Each row is a point on a landscape with many peaks, with its height.
From any point a climber steps to the highest of the 2 points nearest to it. It stops when none of these is higher. Distance is the straight distance between rows; heights are no part of it.
ran: [ -1   6   9  16 -37  40 -11   5  33   5  -2 -12 -15 -22  23 -24 -21 -20
  -4 -39]  height 4.59
beni: [ -6  29   5 -31  -2  -6 -11  18   4 -10 -30 -21 -11  40  11   9 -29 -13
  15 -28]  height 2.68
Zefe: [-11 -25   2  17  -7  -2 -17  21  12   4 -56  -8  12   5  10   6 -46 -16
  -9  -3]  height 3.89
fesel: [-14 -14 -21 -43  26  12  13  11  -2  -7 -13 -19   6   0  15 -36   4  15
 -12  28]  height 2.31
nosu: [-14  -4 -17  10   4 -20  20 -26 -20  17   6   2 -16   7  34  -4  12 -10
  13 -50]  height 0.18
Fego: [ 26  -2 -11  -1   7 -10   3 -15 -13  36  37  27  10 -33   1  22  42 -14
  13   3]  height 4.66
Gita: [ 33  17  23 -10  18   3  -5  17  16 -21   0   9  18  -9 -54  36   7  13
   9  47]  height 1.39
sot: [ -6  -1   8  13   8  13 -19  23   2  11   8  -3 -27  13 -35  47 -27   1
 -30 -24]  height 4.07
gafud: [-26 -33 -28   4 -32  -3  22 -17  27 -22 -34   9   3 -32  16 -39  -5 -17
 -19  13]  height 3.53
zuvi: [-12  31  38  -7  29  -1 -25  28  38 -40 -22  16  11 -10 -36  40  -4  40
  14  15]  height 4.25
Gomi: [ -7   6  47  40   4 -11  23  38   4  17  26  -7   9  55   1  34  -7 -28
   6  38]  height 3.15
mufi: [-13 -14 -12   7 -11  22 -11  16  16  -6  12  -2 -42  12  -9  21 -28 -18
 -33 -26]  height 4.52
Mulem: [  6  -9   9 -48 -18  31  16   9  19 -12  -4  17   8  -3 -19 -16   2  48
 -19 -28]  height 6.73
Bip: [ -1  -5  -2 -22 -17  17  -5   1  45  -8  -4   6 -32   3  -4  39   3  -3
 -39 -39]  height 4.18
mazo: [-37 -29  -8   3  -4   6   3  20  26 -12  49  14  16   4   3   5   5 -21
 -10  32]  height 4.70
Tigi: [ 56  36 -21 -29  11  -3  11  -4 -11   9  -1 -14 -11  -7   0  11  51  -1
  23  -5]  height 3.94
lov: [-14  18 -19  -4  -1  25  -2  24  19 -16  41 -34 -21  26  15   1 -12 -21
   3  10]  height 5.93
Zomek: [  9  14   2  36 -24  35 -11  12  42  11  25 -23 -10 -11  21 -51 -22 -39
  15  -5]  height 5.23
Kogop: [ 13  13 -18  18 -10  35 -15  19  55  -2   9 -39 -12 -11  36 -15  -6 -46
  -4  13]  height 5.96
laneb: [-39 -17   2  -4  -4 -13 -23  11  53 -33  32  28  14 -10  -5   1  18   3
 -12   9]  height 4.24
nugup: [-40  -4   7  -6  18   2  27  -2 -12  -4  63  35  -4  27 -17 -18  -1  31
  10  -9]  height 5.38
kif: [-14   1  19   8  21 -24  22  -8 -13   7  24  38  21  17 -11  -3   0  32
  21 -17]  height 4.67
nifan: [-20  13  25 -33  21 -40 -25  21  14 -14 -23  -7  15  45   2  12 -17  -3
  19 -25]  height 3.05
val: [-21  10  20 -33  11  10  -3   0  39 -12  27  27  -1  -6 -12  26   2  12
   7  -3]  height 4.61
rere: [ -3   3  27  22  -3 -23  -4  15  -1 -14  23  13  15  51 -22  24  -7 -21
  16  23]  height 3.46
fupez: [-16 -34 -15  20  12 -13  -3 -19 -22   4 -11   7 -10  -7  -6   7 -22   0
 -24 -17]  height 1.14
fad: [ -9  -3   5  14  27 -12 -21  17  -7  -6  -8  -5  -2  30 -37  35 -25  -9
 -14  -5]  height 3.73
dasa: [ -8   6   4  -3 -24  41   6  11 -30   1  29  -6  -8  17 -25 -16 -27  36
 -12 -12]  height 0.89
rok: [ -6  31 -10   5 -11  52  -2   9   0 -11  41 -39 -36   4  -4 -36   0 -13
   4   1]  height 5.24
Voke: [  7 -11  11  -3   1   6 -14  37  -7  13 -48 -20  27  15  -5  10 -37  17
  -3  -2]  height 3.49
Koti: [ 21   0  16   6  27   4 -11  -6 -15  13   6  21  14 -25 -52  29  10  28
  -5  39]  height 1.32
nide: [ 20  19  -4  -8 -10  26   0  31  56 -15 -26 -42  -7  10  29 -23 -20 -21
   3  14]  height 5.17
Suleb: [  1 -18 -23  17   9 -12  -7  -6  -9 -10  19 -11   3  -9  -8  13  23 -39
 -10  58]  height 2.32
tik: [-26  -6  -6  29   3  -4  30 -16 -17  23  43  17 -32   8  22  -3  14  -9
  -8 -40]  height 0.02
Zikub: [ -5 -15  -4  52  -7 -57 -15 -34 -30 -19   2   3  27 -10  11 -16  -8  -8
  -7  26]  height 2.92
dipi: [-42 -44 -14  -1  42 -14 -10 -16 -14   8 -28 -12 -10   3  22 -14 -17   5
 -23 -33]  height 0.93
Duzu: [ 18 -24 -12   7 -14 -18  10 -15 -28  27 -40   7  39 -30  34 -12   1  -6
  21   9]  height 2.79
limal: [-24  -4 -13  14 -15   8   8   8   9 -10  39   3 -19  18  10   4  -8 -33
   2   7]  height 5.26
bise: [ 21  16  -8  23 -18  23  -8 -22 -41   1  -4   3 -20   4 -33  -6  -6  -6
 -22  40]  height 1.53
kam: [ 13   7  23 -54 -18  -6  10  -7  30 -15 -36  15  -4   4 -14   5   9  35
  -3 -26]  height 5.65
bufa: [ 14 -10   1  -5 -18  25  -3  28  -1  14 -44 -17  17 -20  17 -18 -20  17
   3 -19]  height 3.11
kazup: [ 27 -10 -12   0  14  13   2  -4 -31  34 -15  -9   7 -45   3  -2  23  22
 -10 -13]  height 1.45
tam: [  1  -3 -13  14  12 -39 -14 -20 -41 -18 -17 -14  31   3  -4 -19  -7   4
   1  30]  height 2.76
saz: [-27 -27 -36  21 -17  -2  20 -33 -20 -11  51  25  -8 -16   0 -13  23 -22
  -1  15]  height 5.53
mebad: [ 11  11   5 -22 -18  24   6  18  19  -5  33   3  -3  -3 -11  11   4   7
  -4 -12]  height 5.31
rogiv: [ 38  26 -14 -23  31 -13   3   0  -1 -31  -5 -24 -18  24 -33  13  25 -15
  15  39]  height 1.88
givo: [ 11  12  -7 -30  -3 -18   3   7  12 -30 -50 -28  -6  26   1  13  -5  -9
   0  -7]  height 2.36
vosik: [ -5 -32 -28   7  24 -29 -11   4   8   3   9   2  31 -18  23  12  31 -25
   8  42]  height 2.16
rukoz: [ -5 -13   1 -25  -6  -1  10 -10 -24  17  -4  26  17 -19  16 -11   8  35
   7 -40]  height 2.24
vube: [ 23 -12 -12   0 -15  37  15 -10   8  -2 -27 -20 -24 -17  11 -28   7   7
 -21  -7]  height 4.94
kon: [  1  -4 -16  11  -6  12  12 -20 -14  18  62  21 -17 -21   8   5  42 -22
   5  -1]  height 5.05
durad: [ 19  22  -7  26 -15  18 -11   9  10   9  -9 -17 -18   4   6 -29 -29 -45
  13  47]  height 2.21
Sufik: [  4  -4  -6 -10  -6  -1  13 -23  -6 -30  -3  27  -8  -2 -47  -8  -2  38
 -17 -22]  height 3.86
vuri: [  8 -18 -13  -6  -6   9   5 -12  19 -11 -45  -9 -19 -16   6   9  -2 -10
 -23 -12]  height 4.39
zador: [-12 -31 -31  23 -26 -10   7 -18  -6  -1 -15   7  18 -30   7 -25  -4 -25
  -4  38]  height 3.25
lub: [ 46  26  -7 -32   7 -11  -1 -10  -1  27   5  15  11 -37   2  34  44  -6
  26 -14]  height 4.30
galo: [ 18  28  14  -7  28  10 -10  21  -7  -6  27   0 -13  15 -54  35   2   7
   4  32]  height 1.54
ter: [  6  22  -8 -13  26   8  -4   7 -13 -30  30 -24 -23  40 -43  17   6 -11
   0  36]  height 1.69
Mam: [ 23  52 -10  10  -8  14  -8 -14 -34  -2   8 -29 -35  19 -18  -2  -5 -22
  21  29]  height 1.79
poti: [-12  -6  10  49  11  20   1   3 -13  25   9 -11 -15  24  20 -14 -18 -35
  -8  48]  height 2.66
Tifa: [ 33  48 -19  17 -15  15  -3 -18 -12 -10 -18 -15 -39  19 -16 -34 -29 -32
  10  29]  height 1.97
lur: [ 21 -15  -1 -18   7   3   7 -35  20 -37 -16  25 -35  14 -41   6  21  33
 -20 -21]  height 4.27
Kas: [-16  -6 -21 -11   1 -37  -5 -34  -1  12 -56  -5 -13 -14  40  -8 -19 -14
   2 -36]  height 0.51
kunar: [-29 -28 -18 -22  24 -11 -22 -16   9  16 -57 -27 -22  -8  40  -5  -5 -13
 -18 -20]  height 0.70
razag: [ 26 -15  -7   0 -15  -1   5  -8 -22  29 -62  -8  18 -37  33 -17 -18  13
   6 -17]  height 2.78
fud: [ 33 -19  15 -27  -6  21   1 -22  46 -14 -16  12 -36  10 -20  27  23  22
 -22 -26]  height 4.77
roze: [-15 -17 -15  40   7  -1  -2 -24 -31   4  19  -6  -8   5   1 -10   2 -28
 -15  56]  height 2.46
Tibus: [ 16   6   7   6   3   7 -11 -30 -51   0  14  11  12  -6 -47  -1   5  26
 -19  51]  height 1.42
komob: [-12 -30   5 -12 -25 -18   2 -23   4  32 -21  29  16 -32  16  15   9  15
 -12 -47]  height 2.51
Libo: [-42  -2  32   1   3 -17 -28   4  52 -17  12  38   1 -25  -9  32  11  17
  -5   0]  height 4.02
roni: [  5  25  39 -33   9  -6  -2  -6  26 -13 -31  24   9 -21 -23  22   6  59
  15 -19]  height 5.44
Gatab: [ -9 -11   9  17 -28  50 -12  21  29  15  29 -21   5 -14  23  -9 -16   9
 -30 -39]  height 4.06
det: [-29  29  24   7  38 -21 -43  32  30 -51   3  10  11  16 -37  17 -10  36
  15  13]  height 3.85
moz: [  9 -32 -16  15   0   3   3 -21 -30  34   3  18  -3 -31  -6   8   7  11
 -16 -24]  height 1.31
dilib: [ -1 -10 -19  -1   9   0   1   4 -25   3 -18 -22  14   4   6 -21  -4  -9
   8  36]  height 2.58
lipi: [-28  25  28  -9  10 -38 -35  21  31 -33 -11  17  12  19 -22  20  -5  16
  18 -23]  height 3.45
gote: [-21 -37  -8  15 -14 -39   1 -30  -5  13 -28  21  27 -24  33   2   0  -5
 -10 -26]  height 2.75
bof: [-17  -8  16  -8  -2  20  10  21  -2  23  31  -7   2   7  42 -23   5  17
   6 -30]  height 1.55
mas: [-18 -19 -19 -15 -20 -21   7 -16  26 -31 -41   7   3 -10  -1 -11  12  -4
 -18 -10]  height 3.92
bur: [-17 -31 -13  28   0 -25   7 -10  -9  13 -25   1  26 -13  43 -14  -8 -20
  12  12]  height 3.01
sopab: [ 11 -10   5 -35  -5  34  10   7  24  -7 -14 -20 -19   5  12 -19  15  27
 -29 -22]  height 5.66
Vas: [ 16  29 -14 -37  22 -22   1  14  -7 -21 -14 -27  10  23  -3   7  12  -9
  18   9]  height 2.10
ziz: [-29 -10  -9  12  17 -11  18 -25 -18  -8  71  29  -9  13 -15 -11  21  -4
   6   9]  height 6.11
kabi: [ -7 -22  -5 -62  14   6   4   9  14  19  -3 -14  19 -25  42 -21  30  16
  -4  19]  height 2.03
suto: [ 15  33  -4  14  -4   0 -11 -33 -47 -19   7  -7 -26  26 -42  12 -21 -15
 -12  22]  height 1.65
logu: [ -2  14  40  -9  26  -9 -14  22   9  -5 -15  27  27 -11 -26  29 -15  36
  17  -6]  height 4.74
dima: [ 10  29  14  11  -8 -23  21   9 -18   3  24   5  13  46  -1  12  -2 -14
  38   0]  height 3.78
gufon: [  3   6   1  -6  -3   0  16 -12 -56  19   3   4   1   6   6 -24 -11  34
  16 -39]  height 1.99
zunun: [ 11  22  -1  -2 -33  42  11   9  -3  -2  60 -17 -10  -2   0 -10  14  -6
   1 -20]  height 4.75
fotuv: [ 30  30  19 -25 -11  -6  12  -8  10   0 -20  33  20 -32 -28  28  16  26
  22 -12]  height 6.18
Fulo: [-10  10  50  20  -2  15  19  30  -6  25  27 -12   4  32  23 -16 -11  30
   2 -53]  height 1.29
beso: [ -8 -38 -10  59 -14 -30  -3 -35 -26   9  -5  13  34 -24   8 -14  -1 -22
  -9  56]  height 3.07
dapof: [ -6   3 -10  -4 -14  10  -8  27  36   1 -37 -21 -15   7  32 -10 -38 -20
  -9  -9]  height 4.47
lolob: [-16 -14  -4 -25  -2   0  10  12   3  21   8   5  22 -11  44 -11  12   3
  12   5]  height 1.80
Pum: [ 43  22  18 -38 -29 -13  14  16  18   0 -15  17  42 -21 -11  20  18   4
  28   4]  height 5.61
petak: [ -6  22  29  13  -3 -46  43  -3 -10   3  30  37  18  34   3  -1   9   7
  29 -14]  height 4.19
Duza: [ 11 -19 -12  20  33 -53 -30  -1   7  -5 -11   8  41 -36  -4  24  32 -15
   3  47]  height 2.02
zum: [  2  14  34   6  -4  15  14  20 -25  19  25  10   9  35 -12 -10 -21  37
  12 -21]  height 1.07
dus: [  7   6 -18  -7 -12 -35   8 -35 -28  10 -26   2  -1 -25  35   7  -3  -8
  16 -43]  height 0.34
pog: [  6  12   4   8   8  25  -5   3 -40  26  18 -21   1 -11  13 -39  15  11
  23 -43]  height 1.78
dida: [ -3  11  36  51  12  -4  19  21 -12  27  15 -20   0  41  26  -6   6 -24
  -4  53]  height 2.89
vovom: [ 22  11 -21 -14  12  18   4  -9 -33  21  -2 -28 -11 -32  12 -30  37  12
  16 -27]  height 1.61
fefik: [  9  -4  -5  32  -1  17 -15  16  -4  18  -9 -22 -14   9   8   9 -24 -32
  -3  27]  height 2.44

For each start below, name the point where the climber stops.
Gita | fotuv
Tibus | ziz
roze | ziz
razag | Kogop
nifan | fotuv

Call two points neighbours if one is among the 2 nearest of the other. Go from one point of each pair to the other, from neighbour to neighbour, staying as high as possible. Name the lowest point that can't be avoided.
ziz and fud | Sufik
Kogop and bur | razag
fotuv and Mulem | roni
fud and mufi | Bip
mebad and lov | zunun
ziz and Mulem | lub
